Each row is a point on a tangle of strands that fork, close into loops and nearly touch. The rows are in no order.
In the rows, 100 means zero.
Points whose rows are less than 90.4 apart are linked; no others are.
(817): [96 123 80 90 71 119 96 74 111 68 110 102 88 121 116 75 83 120 110 97 81 105 106 104 95 78 116 83 67 97 87 119 103 121 86 104 69 107 98 98 104 130 93 149 114 102 125 123 100 112 89 59 111 124]
(626): [118 111 98 87 97 80 81 104 105 99 104 104 126 71 76 117 101 119 107 78 87 99 120 78 131 108 97 111 116 117 119 66 102 116 94 116 109 78 59 126 89 92 92 95 119 74 93 121 81 110 97 98 100 79]
(826): [83 103 91 110 85 118 101 88 106 85 108 100 66 123 125 78 98 80 96 96 101 102 86 104 79 89 93 83 66 80 74 123 118 118 95 91 77 128 110 72 107 113 79 110 96 100 129 86 93 89 116 77 116 128]
(1121): [82 83 101 114 139 88 100 109 91 105 106 108 88 136 122 94 89 87 92 111 104 102 77 132 75 96 107 112 101 112 87 113 72 72 103 90 106 131 162 96 128 83 120 88 100 116 99 89 113 93 84 124 108 124]
(198): [119 103 95 90 76 102 95 83 109 59 106 81 114 82 96 95 79 127 118 103 103 117 114 92 102 79 102 98 70 103 105 109 104 106 92 106 91 74 82 106 94 119 101 142 117 99 102 109 94 93 91 69 95 88]
(12): [120 111 109 97 90 92 80 106 107 84 91 75 107 63 86 92 116 90 107 98 110 126 121 85 123 117 110 117 94 94 89 87 125 102 99 93 113 73 80 99 78 97 96 109 80 85 88 101 73 83 140 82 99 71]
(553): [124 96 105 102 100 94 108 97 104 90 111 84 102 118 114 100 108 107 108 112 118 116 116 96 94 90 97 100 96 95 112 110 97 88 113 89 88 103 113 95 108 104 114 123 97 103 101 95 133 103 95 73 97 98]
(621): [102 102 113 87 92 95 109 111 106 115 98 90 121 72 88 104 138 81 88 107 115 81 106 60 117 115 87 119 119 97 107 72 107 113 107 98 110 96 59 97 69 76 90 80 89 90 89 83 81 93 121 100 99 91]
(495): [104 101 109 109 123 78 94 144 103 117 93 97 114 85 99 95 131 77 92 105 118 104 111 87 110 125 98 122 136 120 96 76 88 95 97 86 109 103 100 116 94 70 105 78 69 98 85 103 95 95 107 111 92 94]
(1020): [127 102 102 93 85 100 109 99 108 88 108 74 110 98 105 96 122 103 104 119 125 115 115 82 101 91 104 101 105 98 116 103 104 96 102 86 89 92 85 97 89 97 106 121 89 102 93 94 117 104 105 74 93 90]
(342): [86 89 94 129 107 113 94 73 93 125 103 119 96 110 104 102 92 100 83 84 76 108 101 129 87 101 102 71 114 93 93 128 131 94 130 119 103 121 127 81 109 95 107 99 110 106 85 81 125 113 90 108 95 127]
(1205): [109 104 88 108 87 120 92 106 98 77 87 75 86 100 103 93 100 105 117 123 109 128 100 113 86 91 128 90 70 96 96 130 116 76 87 80 95 62 112 94 107 123 106 145 83 119 93 110 98 83 105 74 92 97]
(146): [90 103 101 112 105 91 87 78 101 133 107 138 106 91 90 102 88 102 89 70 66 107 105 113 112 111 89 84 123 88 95 98 127 114 112 125 110 119 108 95 114 94 90 78 120 86 99 111 92 124 103 126 108 117]
(583): [122 104 120 99 107 75 97 118 99 75 97 81 110 96 116 89 97 83 100 108 137 114 128 84 108 100 88 126 75 96 90 102 89 86 111 82 110 95 114 88 101 104 116 103 72 90 105 99 95 61 123 69 102 82]
(1007): [98 105 116 106 123 71 95 123 99 108 104 114 115 98 115 84 111 72 81 93 117 99 106 90 112 112 83 127 113 107 84 88 82 104 105 93 110 126 120 102 100 73 104 70 78 93 106 101 90 87 111 106 113 108]
(1146): [95 110 89 96 79 114 107 101 115 99 100 85 88 94 109 87 123 85 88 114 106 102 83 96 98 107 102 92 110 96 96 110 117 118 74 77 76 113 83 85 87 92 79 104 83 114 106 89 91 105 121 95 105 112]
(869): [107 105 82 83 94 118 137 107 106 99 94 83 73 133 100 107 105 98 116 137 111 88 82 104 82 86 129 98 116 106 111 100 73 80 77 70 86 88 92 121 106 105 102 124 82 131 104 102 137 127 69 108 93 100]
(136): [100 106 95 80 86 111 127 110 103 80 93 74 70 134 116 89 102 109 113 126 126 76 78 93 85 65 102 116 68 103 100 92 67 98 82 79 87 95 98 101 103 122 90 120 96 120 133 106 101 81 103 92 105 95]
(1202): [73 88 110 98 76 116 114 78 98 82 109 99 85 94 102 99 91 94 94 90 105 78 86 82 89 94 76 91 63 67 93 104 117 119 114 115 88 102 89 65 87 115 85 88 116 84 120 73 80 77 127 89 115 106]
(184): [110 122 97 72 82 93 93 107 114 81 108 96 124 73 79 105 97 123 96 83 87 83 103 72 131 97 95 111 100 118 113 73 89 125 70 113 96 91 53 117 82 102 78 110 118 90 102 110 58 101 104 96 115 84]
(338): [104 91 96 81 106 103 119 94 91 111 100 110 100 122 99 119 89 113 117 113 99 70 82 101 92 84 98 98 107 108 122 86 67 100 91 100 101 99 94 124 112 111 102 81 114 97 107 110 125 121 61 118 91 97]
(1225): [110 92 87 104 87 123 104 77 98 114 99 98 105 105 92 126 107 118 106 107 88 110 107 106 84 97 114 67 123 101 121 115 119 93 117 105 87 93 89 105 93 101 113 120 108 111 76 89 147 134 71 88 72 100]
(137): [105 125 89 74 72 108 96 88 115 80 109 99 112 86 91 93 88 130 97 90 76 95 96 93 121 92 105 94 101 114 107 101 102 124 64 111 82 102 70 114 91 109 80 129 118 99 111 115 77 121 89 94 111 96]
(322): [78 81 113 107 91 110 107 76 91 99 110 112 91 94 101 100 87 97 93 87 95 86 93 106 98 97 78 89 79 71 91 112 120 115 120 121 101 105 107 73 97 108 96 80 117 85 111 82 94 88 113 102 109 113]
(318): [76 92 115 105 118 85 84 129 87 98 87 104 80 74 75 93 94 87 116 87 77 97 104 109 107 128 94 127 83 98 70 79 108 95 102 110 130 67 106 108 110 107 95 74 96 85 105 120 65 72 127 117 97 87]
(563): [111 81 106 116 119 98 100 130 94 94 96 73 95 105 102 99 113 85 110 134 132 123 100 97 84 112 108 106 103 104 101 106 92 55 111 72 105 79 127 95 107 87 125 110 71 122 78 88 112 79 111 111 82 85]
(635): [98 86 96 94 132 87 119 109 94 127 96 120 104 127 106 107 98 102 98 107 100 67 82 105 92 95 95 102 125 112 109 85 56 95 92 100 107 124 108 123 115 91 109 58 101 97 102 108 121 120 60 139 96 105]
(131): [120 103 98 132 132 74 67 97 100 126 97 118 124 102 86 107 86 105 83 81 90 139 128 121 100 130 105 112 133 104 101 101 100 85 134 114 110 139 129 104 101 73 133 86 108 86 70 91 120 107 101 118 109 86]
(1047): [134 113 93 96 87 102 93 103 109 94 96 79 121 82 90 102 114 114 113 108 111 134 118 97 112 101 116 99 117 107 118 98 112 92 89 93 90 76 84 114 88 94 106 129 89 102 79 110 106 110 97 83 87 80]
(266): [117 114 107 115 95 91 73 92 106 103 92 105 108 74 89 94 100 99 95 72 92 144 139 106 125 118 103 102 125 90 87 92 134 115 113 106 110 106 98 97 86 96 104 104 93 76 92 104 88 108 122 89 111 91]
(750): [77 101 92 83 63 129 110 75 106 102 105 97 95 80 89 106 103 118 87 95 72 80 81 92 97 98 99 75 78 87 104 112 123 123 85 114 80 84 66 83 76 107 79 116 124 113 100 82 77 100 108 93 101 101]
(965): [117 88 107 101 109 93 87 118 95 115 88 85 113 77 73 121 122 104 116 107 100 111 115 86 103 126 105 108 121 111 107 72 109 80 107 103 123 61 80 118 94 86 115 88 98 91 70 101 105 97 105 109 69 66]
(323): [113 126 92 68 85 100 127 107 113 96 105 103 109 120 99 103 96 113 97 101 109 68 88 77 115 71 106 112 111 117 123 77 45 117 64 93 85 126 70 134 95 105 86 96 100 103 124 124 101 122 77 106 120 98]
(427): [107 114 117 96 126 63 93 111 104 101 106 119 121 111 124 85 84 83 81 85 120 92 115 83 117 90 82 132 89 101 87 96 71 105 104 95 107 138 128 100 111 101 109 76 85 82 122 114 83 82 112 92 125 109]
(866): [112 107 84 119 98 126 83 112 94 94 82 89 87 93 95 100 100 102 115 110 93 134 103 122 99 105 130 88 95 101 98 124 126 77 95 88 102 67 119 101 109 114 111 134 80 118 85 115 97 94 99 88 86 101]
(775): [90 112 94 110 80 113 98 83 114 104 111 107 93 96 111 82 117 79 78 93 101 113 92 100 99 107 92 83 116 87 87 111 134 129 94 92 79 135 92 78 89 83 82 96 86 97 105 79 94 113 121 92 115 126]
(119): [84 112 109 104 102 80 78 116 99 92 90 113 88 69 77 94 89 84 101 73 78 109 118 99 126 130 92 120 91 88 64 77 119 120 100 110 121 89 97 99 100 109 84 77 92 70 111 115 62 88 145 111 119 95]
(892): [106 88 103 105 100 94 121 101 103 90 113 81 82 133 129 88 115 95 103 120 123 98 98 99 83 86 95 101 85 94 99 107 96 88 117 80 81 115 119 80 111 100 102 116 96 110 115 81 126 92 98 76 102 108]
(238): [114 91 94 107 105 109 84 106 90 118 85 93 105 84 77 128 101 109 118 104 84 118 105 110 97 118 111 90 116 109 112 91 121 76 103 103 115 57 93 116 104 94 112 101 105 100 72 106 107 103 89 114 69 80]
(23): [103 79 118 91 137 73 114 113 88 120 102 93 128 108 116 114 106 93 95 114 136 68 110 78 88 102 84 122 100 114 119 90 54 91 128 95 107 116 95 98 93 89 124 66 96 96 85 88 121 77 82 96 99 82]
(15): [102 76 107 101 135 74 102 100 88 118 108 102 119 115 113 110 94 103 96 113 116 78 100 102 81 103 84 118 91 107 117 100 63 85 124 107 109 126 117 93 105 90 126 70 112 90 90 86 130 87 81 103 105 92]
(615): [96 84 87 142 119 109 99 96 93 97 112 94 83 137 116 92 104 95 90 103 99 123 107 127 73 101 122 76 107 103 96 134 110 67 142 93 80 133 145 82 111 91 122 129 102 120 81 69 145 99 92 87 97 119]
(57): [92 85 102 90 70 114 115 99 97 95 99 68 93 88 96 101 114 96 110 131 114 95 83 88 79 96 102 93 69 86 100 107 117 84 95 91 99 64 77 81 87 103 95 111 99 118 95 80 93 76 122 100 82 82]
(741): [77 85 105 125 124 91 93 104 87 84 104 100 78 119 125 85 97 69 81 101 108 115 82 131 75 104 102 98 89 100 74 122 96 79 110 87 104 127 158 77 118 83 104 92 90 116 100 82 103 78 109 108 111 123]
(223): [122 105 91 79 85 104 101 82 101 67 109 94 119 97 98 106 75 137 126 105 101 102 104 91 97 76 111 97 84 115 118 101 90 105 93 106 85 82 81 121 104 116 98 133 124 96 105 117 115 117 64 77 93 91]
(1091): [119 129 83 71 86 96 117 99 113 96 106 112 116 116 95 104 89 121 107 97 93 84 91 90 116 82 121 99 123 114 119 86 69 111 63 94 87 117 78 141 108 102 87 107 103 98 117 128 117 150 63 105 111 103]
(591): [108 116 98 88 88 100 85 116 108 87 89 73 99 71 90 89 119 94 105 105 99 111 95 92 118 116 111 110 85 100 92 93 115 102 70 83 100 75 76 98 86 99 85 118 84 100 99 103 64 83 132 94 101 77]
(464): [98 92 90 138 106 126 90 91 96 113 100 110 89 115 107 100 102 94 87 92 85 124 103 127 83 102 120 70 120 100 94 137 129 85 126 100 92 114 134 86 104 94 114 117 92 122 77 85 131 110 93 97 89 122]
(76): [107 128 86 78 84 105 118 70 117 104 117 120 110 126 103 91 91 121 99 93 87 85 92 93 107 76 114 89 118 103 112 100 86 122 87 104 75 135 93 119 116 106 85 110 117 93 123 120 123 154 74 93 111 124]
(1134): [136 103 106 118 126 77 74 121 98 89 88 90 109 92 100 102 86 99 105 92 109 149 137 118 112 116 107 120 101 103 92 103 96 71 112 91 116 100 141 105 112 100 132 110 73 88 88 113 102 85 110 91 100 80]
(554): [83 106 95 94 114 101 96 130 89 115 94 129 83 110 85 97 88 108 116 94 76 81 81 121 106 101 97 106 105 109 96 92 86 99 68 107 120 93 110 126 128 105 87 80 106 100 120 133 69 96 89 136 97 108]
(851): [83 101 106 86 75 114 99 106 100 96 92 81 91 71 88 99 110 96 107 112 96 90 75 88 102 116 95 102 68 88 89 96 114 103 82 94 105 68 72 87 84 102 80 100 98 109 101 88 64 72 136 106 91 81]
(1221): [81 94 93 138 104 111 84 107 91 83 92 97 71 101 119 83 97 63 88 95 107 137 92 122 82 112 112 81 87 89 70 131 128 90 106 82 100 115 135 74 109 95 93 103 69 118 95 83 96 83 120 95 109 122]
(546): [110 90 97 103 136 81 114 132 97 120 96 108 108 124 107 108 101 89 96 116 111 85 90 103 89 104 103 108 131 121 105 85 53 83 83 87 103 116 118 130 114 85 119 71 80 107 92 108 127 117 58 133 95 100]
(667): [77 98 96 99 74 121 108 82 104 77 106 86 69 110 114 88 98 88 101 101 107 91 85 93 77 90 89 89 52 74 85 119 118 114 94 94 81 109 94 68 93 120 82 110 102 99 126 78 83 76 127 77 113 109]
(609): [60 97 97 108 96 98 88 93 98 130 103 130 87 75 81 99 104 86 84 74 66 88 87 109 115 122 83 87 119 90 84 89 131 126 104 118 111 106 92 96 103 85 73 65 114 89 100 98 75 110 118 130 107 115]
(1198): [126 94 105 124 125 82 74 100 93 104 97 100 112 102 95 108 80 110 100 92 102 138 129 122 96 114 104 108 105 96 100 118 96 74 129 107 110 118 133 97 108 95 138 105 99 90 81 95 121 94 101 96 101 86]
(180): [102 109 86 83 86 118 109 79 102 70 104 100 91 121 108 94 78 131 130 106 92 96 96 105 86 70 128 92 77 108 102 113 89 104 91 104 83 87 98 118 114 126 95 148 125 110 118 115 121 123 64 68 95 111]
(791): [94 94 98 115 114 96 95 69 101 127 109 130 110 111 102 100 86 106 85 81 75 104 96 122 95 99 93 81 120 94 101 115 115 102 118 118 102 132 125 90 121 94 102 84 119 97 97 99 118 126 90 118 104 124]
(995): [87 85 119 115 124 70 99 79 92 106 110 113 119 89 102 98 80 91 79 78 103 86 116 96 107 110 75 118 86 77 90 102 96 108 146 130 119 128 110 73 95 98 112 67 115 75 100 79 98 87 116 108 128 98]
(819): [99 91 94 107 88 121 93 55 89 104 102 118 107 92 94 118 74 133 113 85 73 112 114 114 89 86 106 65 90 94 112 118 127 109 125 134 100 85 99 101 98 118 108 117 134 95 91 110 121 119 67 85 91 105]
(477): [124 117 109 91 98 83 96 87 109 88 116 105 128 101 109 101 95 103 90 82 114 104 125 76 120 83 87 115 102 96 109 94 94 115 111 109 94 120 100 96 98 107 103 100 103 76 109 107 99 103 98 68 117 101]
(182): [87 91 117 104 100 88 104 67 102 105 115 118 119 90 98 101 86 99 77 75 101 85 108 85 113 102 70 98 99 73 102 97 109 122 142 134 101 123 100 71 91 99 100 72 118 70 105 79 94 103 119 103 125 105]
(565): [117 108 111 125 121 73 72 108 103 117 94 113 114 85 90 94 101 92 85 72 91 140 134 107 121 130 103 115 142 102 84 85 119 98 127 105 115 122 115 104 90 79 113 87 90 82 85 100 99 105 123 104 109 88]
(1164): [91 93 80 102 94 125 130 102 99 108 90 88 68 128 101 106 114 91 105 133 103 88 81 110 76 86 125 84 120 105 105 117 102 80 91 73 86 88 102 100 108 104 100 121 87 140 94 84 134 123 76 109 84 116]
(1057): [97 77 99 98 112 108 95 93 81 117 92 112 100 93 84 131 92 111 116 100 77 91 89 117 92 107 96 86 105 103 116 97 109 92 110 118 116 71 98 107 112 104 109 85 123 96 87 102 109 106 76 121 74 90]
(168): [105 94 117 89 113 86 109 110 97 124 103 105 131 85 93 115 123 93 93 99 116 71 111 62 116 111 78 114 124 106 119 70 86 110 116 106 111 100 63 107 79 84 101 66 101 83 88 94 93 98 95 102 97 90]
(344): [79 95 114 94 114 88 96 95 91 107 103 137 101 101 95 97 69 112 107 71 85 74 94 107 113 96 75 109 85 86 96 95 85 108 105 127 117 104 116 95 121 118 90 64 126 78 115 119 70 93 106 132 112 107]
(984): [83 111 108 92 84 94 84 94 108 95 97 104 99 63 74 102 99 93 94 74 78 103 108 84 125 122 87 109 92 81 81 83 127 131 103 121 108 90 75 93 82 101 77 89 109 73 105 96 59 96 139 100 119 91]
(630): [85 109 83 117 97 128 90 88 86 111 91 124 82 107 99 95 83 99 100 84 62 109 92 130 97 91 116 78 92 95 89 136 130 106 92 116 107 96 123 93 121 118 87 115 102 112 103 116 97 106 90 96 98 135]
(1042): [81 79 85 111 96 124 121 96 94 117 93 98 80 112 99 120 120 85 96 127 97 89 81 108 79 94 107 75 128 106 112 115 112 80 102 87 95 91 99 93 95 91 102 100 96 136 79 71 133 117 82 124 71 114]
(693): [118 89 94 95 109 102 112 131 95 107 83 79 96 107 87 118 109 98 129 134 112 99 93 101 91 107 113 102 105 117 114 89 77 68 74 86 108 64 94 124 106 97 115 98 83 116 83 112 111 99 75 120 72 78]
(306): [138 119 95 84 99 80 90 115 108 96 98 96 128 84 89 116 110 112 112 96 103 109 117 86 124 101 104 111 122 122 121 77 91 104 83 99 106 85 73 130 95 92 104 104 97 84 88 122 99 110 86 90 93 79]
(268): [137 106 110 100 115 73 84 126 103 85 94 83 116 94 104 96 105 93 105 104 130 131 133 95 118 103 100 125 98 107 101 96 90 80 103 82 111 91 120 105 100 95 122 113 66 89 92 116 97 78 114 74 98 77]
(321): [103 87 111 93 112 96 111 137 89 99 87 83 97 97 101 97 106 95 122 124 123 87 89 95 90 102 93 124 87 109 102 84 74 83 80 89 119 67 104 114 108 101 109 89 80 108 102 114 88 72 96 114 83 82]
(780): [90 74 116 109 132 74 100 93 87 100 107 107 107 111 112 97 77 99 94 93 107 85 102 118 87 102 81 121 71 90 101 110 80 87 128 118 118 123 128 77 113 102 121 74 118 86 103 87 109 76 103 105 115 99]
(54): [101 106 85 80 94 112 140 115 108 97 92 80 63 140 111 95 107 99 109 136 120 79 76 106 84 75 113 109 101 106 103 90 62 92 69 72 90 101 95 119 102 110 91 118 87 129 126 108 120 109 82 114 109 103]
(1045): [110 105 106 84 94 90 108 90 106 76 110 100 111 117 116 96 80 113 105 91 118 82 103 83 104 68 82 116 73 100 112 96 77 108 105 106 91 108 109 99 109 122 101 106 115 87 123 109 98 93 94 76 110 100]
(792): [101 109 102 79 91 104 119 108 104 80 103 94 83 138 122 92 87 111 111 106 128 72 85 93 93 57 94 123 68 100 104 87 57 104 89 89 89 113 111 108 113 125 91 107 108 100 141 112 102 86 95 89 108 104]
(623): [105 98 125 87 125 75 112 100 97 115 111 108 137 100 114 115 109 91 85 98 132 71 119 60 113 95 79 121 106 106 122 85 68 106 134 103 105 120 80 93 81 88 113 69 100 83 98 89 102 85 97 84 108 96]
(1040): [120 121 105 99 87 91 85 83 110 88 104 101 117 82 98 91 92 103 93 78 101 122 128 93 122 98 90 105 101 89 94 101 116 124 102 110 93 112 97 96 94 109 101 108 99 73 108 110 85 106 114 78 118 98]
(1209): [92 125 87 90 73 117 87 79 115 58 105 98 94 98 111 82 80 115 101 86 82 109 106 101 98 87 108 82 55 93 81 123 108 128 72 108 72 106 91 87 91 133 88 137 110 99 120 109 72 95 108 66 115 113]
(649): [81 92 93 112 123 98 113 113 102 105 101 106 77 141 124 95 107 77 87 118 108 98 71 119 79 95 117 95 130 117 90 104 73 78 92 78 94 129 145 110 121 79 105 90 93 129 99 89 126 118 73 131 100 131]
(1059): [81 84 108 100 120 100 95 103 83 113 95 124 89 98 91 107 84 105 114 89 82 85 85 122 102 105 86 102 95 96 98 96 98 96 102 118 122 87 118 101 120 109 100 72 115 94 108 114 85 91 93 130 92 103]
(906): [92 89 118 114 103 91 104 104 105 96 112 95 108 103 119 85 135 62 66 104 134 111 100 89 90 109 87 100 128 94 95 100 105 105 123 82 91 137 104 79 76 63 97 86 88 107 87 55 115 100 123 99 104 113]
(922): [102 122 91 86 90 110 87 115 96 82 90 103 87 100 91 98 82 120 116 96 76 98 84 125 111 94 116 102 84 115 96 109 91 97 57 100 104 73 98 122 116 123 86 125 104 109 117 132 73 99 89 104 98 101]
(1106): [86 114 99 87 71 118 91 82 112 93 104 95 101 70 89 94 101 104 85 86 81 98 94 83 111 115 91 89 86 83 91 104 125 136 89 114 82 100 67 81 77 99 76 103 107 89 104 87 61 99 130 90 121 98]
(1016): [93 114 118 89 123 74 96 109 100 103 109 130 120 110 116 92 74 99 89 76 117 69 108 77 122 85 76 131 87 102 98 84 55 109 106 105 108 124 114 102 109 113 104 66 102 80 124 123 70 79 105 103 121 106]
(97): [86 94 112 122 95 101 98 84 108 98 111 109 101 93 114 82 117 68 63 84 115 121 99 97 97 116 87 85 117 81 76 109 131 123 123 98 92 145 103 71 85 71 86 84 93 92 98 61 103 105 131 100 119 123]
(1212): [77 91 102 110 104 97 84 110 98 131 98 113 89 71 68 112 113 94 98 84 63 97 102 106 113 133 97 101 127 104 92 73 132 107 106 114 123 76 83 107 95 85 90 72 115 88 93 106 84 108 117 126 92 95]
(334): [136 113 105 76 90 85 111 114 109 81 102 71 120 96 106 102 114 102 111 121 138 104 115 65 109 78 106 122 89 114 118 91 79 91 85 77 97 82 79 110 87 99 106 117 80 104 99 108 102 83 104 71 93 78]
(29): [86 102 84 111 86 131 89 71 85 104 95 126 96 97 91 102 78 121 108 79 54 110 106 124 93 85 118 67 83 94 99 130 129 114 104 129 107 83 108 102 108 125 97 124 122 109 94 122 105 111 72 86 92 125]
(152): [86 106 86 93 60 134 113 71 112 114 103 95 91 88 97 102 116 109 84 106 75 90 88 97 94 100 111 63 98 92 109 119 131 126 88 105 75 95 66 81 73 98 83 123 112 118 93 81 102 118 100 87 96 113]
(1092): [100 95 107 101 106 84 79 97 97 116 101 109 110 69 72 116 96 110 106 75 77 103 118 95 121 121 88 108 109 101 106 70 115 111 117 126 124 77 80 115 95 97 101 77 120 71 93 114 86 106 108 110 100 81]
(692): [76 73 101 103 80 120 121 93 88 104 99 81 73 101 105 103 118 82 98 125 109 87 78 100 70 93 92 86 81 87 95 112 123 90 105 89 96 80 89 69 90 100 94 100 99 125 101 68 107 81 114 104 82 103]
(267): [118 98 112 107 95 89 82 104 105 104 88 79 113 65 76 106 126 96 105 100 108 126 126 83 117 123 109 114 113 95 96 79 127 89 123 97 123 71 78 105 74 84 107 101 84 85 75 91 93 87 136 95 84 66]
(794): [96 111 95 89 102 102 115 137 99 105 87 106 83 109 93 96 101 107 112 110 93 74 79 109 110 98 103 109 107 117 104 81 66 98 48 94 111 95 90 134 108 101 87 89 92 108 123 131 82 101 86 131 105 96]
(98): [106 122 88 87 82 111 100 112 113 88 92 77 83 94 108 84 114 97 97 118 104 107 77 98 103 109 117 96 85 103 92 109 105 102 55 71 84 94 84 95 91 107 78 122 74 119 111 101 74 90 125 94 108 92]
(143): [93 81 115 114 105 94 100 106 100 109 100 94 115 85 105 97 132 72 74 107 122 110 105 94 94 121 88 99 137 99 99 92 113 98 130 93 103 118 95 87 72 60 105 83 90 107 73 61 116 101 122 115 87 102]
(40): [84 106 82 127 96 120 94 98 105 87 100 99 67 124 129 74 108 74 94 102 105 121 85 117 81 101 111 81 88 93 77 127 122 102 93 75 81 120 124 77 112 105 84 119 73 120 110 92 105 96 111 80 113 131]
(1019): [125 85 97 102 116 102 107 124 95 100 90 74 103 117 96 116 107 102 121 136 125 119 103 96 83 105 112 100 105 111 116 103 88 57 106 78 99 69 112 111 108 99 129 113 80 116 73 96 129 96 89 110 70 77]
(246): [106 127 89 77 83 109 88 106 107 80 96 101 98 87 93 96 85 129 104 90 64 97 91 110 122 101 118 91 91 123 97 108 99 107 47 102 91 83 76 120 100 116 76 132 113 116 112 124 64 109 96 102 108 92]
(827): [116 100 98 107 94 108 86 67 98 114 101 113 119 92 92 118 86 125 106 83 81 123 118 115 101 97 103 75 116 97 111 108 123 108 121 123 98 99 100 105 100 104 114 110 119 92 87 105 125 122 75 89 92 97]
(489): [73 65 120 110 122 91 110 105 89 121 105 100 110 87 104 102 126 76 83 110 112 73 93 94 84 122 78 104 123 105 101 84 93 92 127 104 115 110 97 92 86 67 111 63 103 105 79 69 111 95 100 129 82 94]
(1190): [82 109 85 86 80 119 128 69 115 113 112 109 89 125 107 94 104 110 93 102 85 69 77 100 94 75 107 81 113 95 110 105 98 121 90 100 74 128 88 99 105 106 81 102 117 109 121 97 118 137 84 102 105 126]
(439): [94 121 95 72 82 110 121 120 108 93 97 104 97 118 95 97 94 121 99 100 105 57 77 89 112 77 98 113 93 113 113 72 51 114 58 97 95 115 71 128 95 116 78 93 104 105 130 124 78 103 91 122 117 96]
(205): [85 89 99 107 104 97 120 104 104 98 107 93 76 134 129 85 119 73 85 118 121 94 79 105 82 85 95 97 110 104 89 101 86 99 101 75 80 133 123 87 109 83 90 92 91 123 112 81 123 103 96 109 105 123]
(335): [94 80 117 111 128 88 92 132 87 106 87 96 95 83 93 98 101 87 116 107 105 101 99 105 98 129 94 124 89 104 86 85 93 75 108 103 129 68 117 107 112 94 117 77 85 95 95 111 83 69 109 116 85 83]
(674): [94 104 114 90 124 77 92 89 96 99 115 143 123 110 97 103 59 119 103 62 101 70 111 88 120 84 74 118 78 90 106 85 63 111 116 133 115 112 113 102 116 127 99 66 127 67 108 124 73 97 98 119 117 100]
(426): [108 108 104 101 83 97 87 78 101 76 100 96 108 68 84 103 78 113 108 80 89 118 125 99 112 94 91 97 83 89 95 99 123 118 106 122 104 77 86 101 89 116 100 119 116 83 103 107 77 101 106 81 105 90]
(194): [101 99 87 117 88 127 88 103 92 117 84 95 92 81 83 113 105 102 108 101 80 118 96 114 102 108 122 81 112 102 106 112 136 87 101 100 106 63 99 101 96 100 104 120 94 117 79 103 101 101 101 101 77 94]
(1157): [100 86 93 84 95 111 111 90 87 104 97 104 105 103 90 124 91 120 119 112 93 83 87 105 92 90 95 89 99 103 124 97 95 95 97 107 104 75 86 114 106 110 100 95 123 103 97 103 116 116 69 113 79 93]
(628): [74 64 114 102 107 102 126 95 89 108 102 89 85 106 113 103 117 86 95 122 118 70 78 98 74 95 78 98 94 95 103 97 95 93 119 96 105 104 102 79 95 85 103 76 110 112 99 67 113 86 101 119 85 99]
(250): [94 117 84 102 98 118 91 106 90 92 88 118 80 114 99 97 78 108 112 97 75 113 87 133 104 91 123 94 90 102 89 129 107 98 72 102 105 83 123 111 129 125 90 125 94 113 114 132 84 103 85 97 100 121]
(1183): [95 106 79 106 68 132 115 74 112 112 106 91 98 103 100 98 124 109 97 114 89 104 106 101 87 95 121 59 110 98 115 121 126 109 103 101 72 96 75 90 76 99 98 136 104 121 84 87 132 127 91 75 84 110]
(814): [116 90 106 105 130 84 98 136 98 118 93 97 113 106 105 108 114 88 101 111 119 104 104 97 99 119 98 113 129 119 103 85 73 78 98 86 108 105 114 118 104 77 125 82 78 103 77 102 116 97 84 117 91 90]

A tip is a point with one link. Name the tips that can be reached along the links from each point below, in the order of the rows.
(182) => (621), (563), (615), (334)
(1016) => (1205), (1190)
(792) => (583), (1042), (1209)

A fork is a point with three links, a tip a point with one. Leave the first point through the second and follow the links. Name the first fork or tip that comes.
(635); (546) => (1059)
(630); (250) => (626)
(851); (57) => (591)
(182); (995) => (621)
(826); (40) => (1020)
(1106); (984) => (563)
(1007); (495) => (1057)
(1164); (869) => (1040)

How many points has the smallest loop of links through each point below? Write none if it is on no loop.
(1157) => 13
(57) => 12
(1121) => none
(1091) => none

Name the points in between on the shortest way along the links from the first point to the second, in order.
(489); (338) => (628), (692), (57), (851), (591), (12), (267), (965), (238), (1057), (1157)
(180); (1134) => (223), (198), (426), (1040), (266), (565), (131), (1198)
(553); (1202) => (892), (205), (649), (1121), (741), (1221), (40), (826), (667)
(1212); (819) => (1092), (626), (184), (137), (246), (922), (250), (630), (29)
